Points, in no order, along strands that fork, close into loops and pass close to each other.
Two points are linked if the straight distance between their rows is under 5.91. Some points are linked to none.
z_824: [-0.67  1.27  1.38  0.64 -1.41 -1.90 -3.63 -0.20 -1.67  0.52 -0.42 -2.40
  1.48  2.95 -1.70  0.35  0.72 -2.14 -2.15  0.84]
z_312: [ 0.18 -0.28 -0.05  3.40  1.75  1.09 -1.99 -0.59 -0.06  0.54 -4.43  1.79
  1.04 -0.06 -3.05  1.87  1.47 -0.05 -1.12  1.34]
z_738: [ 2.59  0.28  0.13 -4.66 -2.35 -0.13 -0.76  2.07  1.26  0.09  3.04  1.14
 -2.37  0.35  0.66 -1.84 -1.81 -0.22  0.44 -0.51]
z_522: [ 0.69 -0.15 -0.62  0.89 -2.26 -1.48  1.68 -2.76 -3.21 -1.99  3.64 -1.54
 -1.39  1.86  1.75  1.79 -2.20  0.35  4.06 -0.01]
z_789: [ 2.88 -0.24 -0.25 -0.79 -1.74  1.95  1.50 -0.15  2.08 -0.16 -0.57  3.45
 -0.47  3.75 -0.01 -2.68 -1.98  1.92 -1.29 -0.34]
z_559: [ 1.23  1.25  1.38  2.96  1.81  1.56 -1.54 -0.36 -0.88  1.23 -2.06  2.54
 -0.72 -1.14 -0.35  1.74  2.65  0.76 -0.87  1.51]
z_617: [-2.34 -2.67 -2.38  1.49  1.49 -1.65 -0.98  2.00  1.29  1.09  1.30 -3.12
 -0.22 -4.13 -1.47  3.66 -0.33 -3.52  2.98  0.57]
z_381: [-2.99 -1.50  1.41 -0.41 -0.25 -0.78  0.54  0.82  1.69 -1.01 -3.13 -3.75
  1.81  2.34 -3.04 -1.35  0.64 -4.31 -0.91  0.19]
z_841: [ 2.85 -1.22 -1.55 -3.68  0.04  1.71 -0.22  2.64  3.59 -0.54 -1.59  2.41
 -0.50  1.41 -0.21 -3.30 -1.31 -0.27 -0.93 -0.39]
z_663: [-1.05 -0.71  1.62 -2.31  0.08  0.45  0.18  2.78  2.31 -0.55 -3.13 -2.70
  0.74  2.18 -1.30 -2.93  2.88 -4.53 -1.04  1.24]
z_627: [ 1.17 -1.23 -0.68 -1.75 -2.76 -1.18  1.83  0.52 -0.48 -1.76  4.43 -2.79
 -2.02  1.03  1.11  0.19 -2.19 -2.53  2.91  0.33]
z_81: [-0.84 -0.58 -2.09  2.53 -1.09 -1.37  0.49 -2.49 -4.19 -2.29  3.50 -2.64
 -0.71  0.03  2.79  2.98 -2.17  0.20  4.88 -0.20]
z_546: [-1.31 -1.59 -1.18  2.24 -0.32 -2.34 -0.39 -1.19 -2.64 -1.31  3.62 -4.46
 -0.28 -0.06  1.06  3.18 -1.69 -1.68  4.30 -0.22]
z_716: [-0.90  2.53  1.28  1.09 -2.26 -1.12 -0.26 -2.78 -2.17 -1.06 -1.43  0.37
  1.85  2.93 -1.12 -0.71 -2.10  2.85 -2.10 -1.06]
z_79: [ 1.74 -0.14 -0.72  0.33 -0.53  0.57  3.49 -1.28  0.04  0.08  2.30  2.93
 -3.37 -2.19  1.20  1.30 -1.08  1.92  2.36  0.03]
z_639: [ 0.90  2.35 -2.41  1.07  0.23  1.89  1.26  0.15  1.00 -1.28 -3.40  3.56
  2.99 -0.13 -0.83 -1.84  0.15  2.99 -5.52  1.58]
z_700: [ 2.43  2.43  2.04 -0.29  1.40  2.51  1.56 -2.20  0.32  1.51 -0.51  3.83
 -1.38 -0.37  2.58 -0.79  2.87  1.94 -2.65  0.63]
z_773: [ 0.70 -0.48 -0.21 -2.03 -3.87 -1.50  1.50 -0.95 -0.07 -1.46  2.24 -1.27
 -0.87  2.26 -0.91 -0.48 -3.07 -0.23  1.15 -0.12]
z_101: [-0.35  0.32 -0.74  0.35 -1.43 -0.44  4.30 -3.80 -1.98 -0.53  2.83  1.44
 -2.45 -1.83  1.28  1.18 -1.80  2.72  1.96 -0.86]
z_19: [ 0.51 -2.31  0.73 -2.61  2.48  0.93  1.02  3.88  2.83 -1.63 -1.14 -2.41
 -1.61 -0.70  0.54 -1.77  2.61 -4.65  2.86  0.38]
z_843: [ 0.81  1.12 -0.70 -2.56 -4.09 -0.14  0.04  1.10  0.59 -0.97 -0.13  0.33
  2.28  2.60 -0.81 -3.55 -2.47  0.77 -4.49  0.67]
z_763: [ 3.12 -0.04 -1.37 -2.51  2.07  3.15 -0.11  1.53  2.44  0.69 -1.15  6.17
 -2.20 -1.34  0.97 -1.77  0.59  2.20  0.53 -1.33]
z_869: [-1.46 -0.20  1.99  1.24  2.09 -0.07  4.33 -6.29 -1.00 -1.52 -2.08  1.16
  0.17 -0.50  0.28  1.01 -1.34  3.19  0.24 -2.16]
z_420: [ 0.32 -0.34 -0.02  2.12  2.22  0.15 -5.13  2.80 -0.34  3.12 -0.11 -0.57
  0.45 -2.56 -0.98  2.74  2.87 -1.39  0.59  1.68]
z_324: [-2.25 -1.28  1.71  2.34  2.94 -0.73  3.01 -6.29 -2.20 -2.60 -1.45 -0.30
 -0.31 -0.49  1.99  2.86  0.24  3.18  2.08 -2.68]
z_368: [-2.69 -2.91  0.03  2.67  1.66 -2.32 -0.89  0.40 -1.32 -0.10  4.32 -7.17
  0.37 -0.43  1.01  2.31 -0.32 -3.04  3.50 -0.30]
z_786: [-2.78  0.04 -3.84  1.49  1.55 -0.23 -3.54  1.24  1.02  1.30 -4.39  0.19
  3.07 -2.16 -3.58  1.73  1.95 -1.54 -2.31  1.07]
z_783: [-0.03  2.17 -1.51 -0.53 -1.59  0.55 -0.23 -0.02  0.21 -0.38 -2.02  3.52
  1.00 -0.83 -1.28 -1.22 -0.80  2.08 -3.79  1.07]
z_172: [ 2.41  1.57 -0.31 -4.32 -3.20  0.33 -1.59  1.95  0.39  0.63  2.39  3.27
 -1.18  0.95  1.40 -2.62 -0.74  1.70 -2.23 -0.87]
z_57: [-2.22 -1.93  0.18  3.52  2.25 -0.62  1.79 -4.37 -3.84 -3.32 -0.21 -1.39
 -0.60  0.03  3.10  4.33 -0.12  2.88  3.79 -3.10]
z_610: [-0.66  0.91  0.10 -0.93 -3.17 -0.99  3.21 -3.33 -1.20  0.14  1.42  2.22
 -0.86  0.13 -0.87 -0.23 -2.69  3.76  0.28 -1.06]
z_520: [-2.66  1.34  1.38  1.01 -1.37 -3.47 -2.76 -1.66 -3.57  1.38  1.67 -2.59
  0.88  0.30 -0.67  3.42 -0.71  0.58  2.09 -1.50]
z_238: [-1.70  2.19 -0.92 -0.32 -2.45 -0.07  1.64 -1.79 -0.48 -0.05 -1.57  3.06
  1.61 -1.98 -1.85 -1.00 -2.14  3.42 -3.69 -0.51]
z_413: [-3.92 -2.46 -0.12 -0.86  2.29 -0.75  0.98  4.91  2.79  2.29 -0.09 -3.89
 -0.39 -4.00 -0.49  0.10  3.95 -4.77  2.98  0.53]
z_684: [-1.65  1.73  1.31  1.35 -1.69 -2.21 -2.63 -1.50 -2.59 -1.15 -1.59 -1.86
  2.72  3.49 -1.64 -0.17 -1.26  0.35 -1.99 -0.65]
z_979: [ 2.02 -2.02 -1.38  0.21  1.90  0.06 -0.84  3.05  2.07 -0.88  0.93 -0.95
 -1.83 -3.29  0.52  1.58 -0.21 -3.15  3.89  1.37]
z_365: [ 3.20  2.89  0.05 -0.74  1.67  1.97 -3.45  2.43 -0.58  0.83 -0.16  3.67
 -1.88 -1.13  2.10 -0.39  2.26  0.82 -0.69  0.53]
z_965: [ 2.76 -0.85 -2.25 -5.24  2.02  2.92 -1.78  3.11  3.22 -0.66 -2.16  3.07
 -0.48  1.10  0.15 -4.69 -0.42 -0.77 -0.08 -2.16]
z_761: [ 0.04 -2.84 -2.87  2.74  1.62 -1.03 -0.74  1.95  0.50 -0.18  2.12 -2.06
 -1.40 -4.27  0.71  3.20 -1.16 -2.68  3.70  1.47]
z_80: [ 2.60  1.87 -0.17 -2.61 -2.47  1.70  0.16  0.72  0.46  0.60  1.56  4.77
  0.21  1.93  2.49 -3.49 -0.09  3.94 -3.68 -0.76]
z_655: [ 2.17  3.09  1.52  1.23  1.30  1.68 -1.13 -0.44 -1.50  1.45 -0.38  3.43
 -1.11 -1.36  1.89  0.82  3.64  1.27 -1.86  1.60]
z_467: [ 3.13  0.22  0.33  0.59 -0.04  3.56  1.99 -0.21  3.01 -0.32 -2.85  4.23
  0.96  3.57  0.50 -3.20 -0.79  2.68 -2.65  0.36]
z_63: [-2.30 -2.58 -2.15  4.03  1.23 -0.28  0.50 -2.91 -4.23 -3.10  1.78 -2.30
 -0.59 -0.11  3.08  3.93 -2.05  0.55  3.99 -1.47]
z_642: [-0.40 -1.95  1.30  0.97  0.82 -1.95 -0.91  2.42  0.38  0.49  3.73 -5.43
 -0.67 -1.24  0.85  1.35  0.96 -4.05  3.20  1.14]
z_888: [ 2.39 -0.69  0.16 -1.90 -3.35 -0.21  2.17 -0.12  1.12 -0.91  1.25  0.46
 -0.75  4.30 -0.63 -1.92 -2.90  0.56  0.31 -0.01]
z_357: [ 0.47 -0.27  0.39 -0.15  2.39 -0.36 -4.81  4.39  1.00  2.86  0.68 -2.48
  0.09 -3.43  0.08  1.31  2.93 -3.07  1.41  1.62]
z_303: [-4.66 -2.65  0.87  1.31  3.60 -1.06 -1.43  3.14  0.58  4.36  1.45 -6.04
  1.33 -1.49 -1.37  1.57  3.06 -3.44  1.43  0.18]
z_512: [ 1.62  2.27  0.44 -0.94  0.99  2.63  2.10 -2.55  0.78  0.90 -0.57  4.38
  0.18 -1.16  2.42 -2.05  2.42  3.37 -5.39  0.70]
z_813: [ 2.24  1.31 -1.06  0.79  0.04  3.30  2.55 -0.40  2.20 -0.62 -2.83  3.86
  2.53  1.51  0.71 -3.42 -0.12  3.56 -5.30  0.66]
z_443: [-0.23 -0.92  2.08 -3.56  1.39  1.50  0.29  4.31  2.00 -1.06 -1.98 -2.24
 -1.13  1.32  0.55 -3.88  4.01 -4.67  0.48  0.03]
z_871: [ 1.41  2.50  0.70 -0.77 -4.06 -0.29  0.26 -1.26 -1.16 -0.09  0.67  1.26
  0.93  3.53 -0.39 -2.43 -1.93  2.38 -2.68  0.01]
z_102: [-2.56 -2.31 -1.88 -1.11  1.88 -1.64 -0.73  3.90  2.72  1.46 -0.01 -3.03
 -0.36 -5.61 -0.86  1.67  1.88 -4.29  3.05  0.96]
z_109: [ 0.27  1.15  1.44  2.85  1.46  2.16  2.13 -3.32 -0.18 -0.95 -4.32  2.32
  2.56  1.29 -0.56 -1.04  0.05  2.50 -3.82  0.40]
z_9: [-0.13  0.69 -0.12 -0.27 -3.18 -1.50  1.46 -2.72 -2.05 -1.03  1.59 -0.34
 -0.55  2.04 -0.43  0.55 -2.99  1.59  1.54 -0.89]
z_185: [-3.78 -2.36 -0.18  2.03  2.77 -2.49 -2.87  1.57 -0.48  3.37  2.31 -5.28
  1.60 -1.79 -1.55  3.42  0.64 -2.34  1.93 -0.67]
z_662: [-0.39  2.13  1.26  0.45 -2.55 -2.39 -1.71 -0.81 -3.13  1.00  2.50 -1.85
 -0.31  0.60 -0.25  2.13 -0.71  0.13  1.52  0.42]
z_950: [-0.91  1.03  0.62  3.63  1.72  1.13 -0.46 -2.43 -0.86 -0.85 -5.13  2.43
  2.69  0.46 -1.88  0.49  0.92  1.54 -3.25  0.48]
z_315: [ 2.26  1.82 -0.19 -1.83  0.10  2.59  1.34 -0.24  1.42  0.77  0.56  5.63
  0.32  0.53  3.02 -3.59  2.27  4.36 -5.01 -0.82]
z_122: [ 0.93  2.20  0.92 -0.97 -2.77 -0.56 -2.03  0.28 -1.49  0.39  0.48  0.27
  0.21  2.38 -0.79 -0.60 -0.47 -0.44 -1.89  0.97]
z_308: [-1.62  0.11  0.31 -1.74 -1.85 -1.57  0.17  0.29  1.22 -0.85 -1.94 -2.63
  1.93  1.43 -3.02 -1.78 -1.50 -2.66 -2.26  0.40]
z_489: [ 0.89 -3.53 -0.25  0.54  2.81  0.48 -0.06  3.48  2.20 -0.79  0.37 -3.58
 -1.12 -1.83  0.33  0.71  1.78 -4.64  3.92  1.52]
z_167: [-1.61  2.26  0.86  0.04 -1.59 -0.85  2.30 -3.60 -1.51  0.62 -0.38  2.29
 -0.38 -2.42 -0.97  0.26 -0.86  3.44 -1.54 -0.62]
z_510: [-0.11  0.64 -0.47 -3.65 -2.96 -0.35 -0.16  2.29  2.05 -1.10 -1.21 -0.59
  1.53  1.33 -1.82 -3.42 -1.05 -1.66 -3.92  0.70]
z_364: [-3.69  2.18  1.66  1.92 -0.26 -3.14 -2.70 -2.69 -3.90  1.04 -0.03 -1.03
  1.28 -0.23  0.14  3.25  0.43  2.89  0.62 -2.64]
z_180: [-0.36  0.59  2.39  1.22  1.66  1.20  4.39 -5.76  0.24  0.04 -2.76  1.93
  1.19  0.64 -0.09 -1.02 -0.62  3.50 -2.15 -0.78]
z_855: [-1.70 -2.03  1.83  1.14  2.79 -0.42 -2.89  3.64  1.03  2.87  0.83 -5.07
  0.61 -1.37 -0.59  1.24  3.55 -3.91  1.59  1.69]
z_356: [-2.90 -0.63  1.42  1.98  0.69 -2.59 -3.96  0.13 -2.02  2.59  1.93 -4.76
  1.39  0.21 -1.44  3.06  0.23 -1.36  1.56 -0.69]
z_925: [ 1.53 -1.33 -0.39  1.05 -0.64  0.19  1.27 -0.93  0.41 -1.33 -0.59  0.98
 -1.22  1.85 -1.74  0.86 -1.89 -0.14  1.25  0.30]
z_58: [ 2.41 -0.62 -0.65 -0.55  1.04  2.72  3.05 -0.36  1.78  0.50 -0.34  5.08
 -3.15 -2.24  0.73  0.38  0.10  1.91  0.95 -0.32]
z_320: [ 3.13  0.45 -2.18 -3.37  2.41  3.80 -2.09  2.78  2.30  0.18 -1.37  5.60
 -1.19  0.77  1.17 -3.99 -0.24  1.40 -0.07 -2.58]
z_508: [-0.18 -1.07  0.67 -1.49 -1.10 -2.22  0.92  2.11  0.45 -0.52  4.15 -4.52
 -2.00 -1.53  1.37  0.64 -0.39 -3.99  3.02  1.13]

How many points has the smallest loop of links through each point below? Write - if it is on no loop.
z_639: 11
z_824: 5
z_546: 9
z_324: -
z_381: -
z_185: -

A tip is a point with one link. Name the tips that can be reached along the links from each point below, in the order of the rows.
z_559: z_738, z_841, z_365
z_489: z_413
z_855: z_420, z_662, z_364
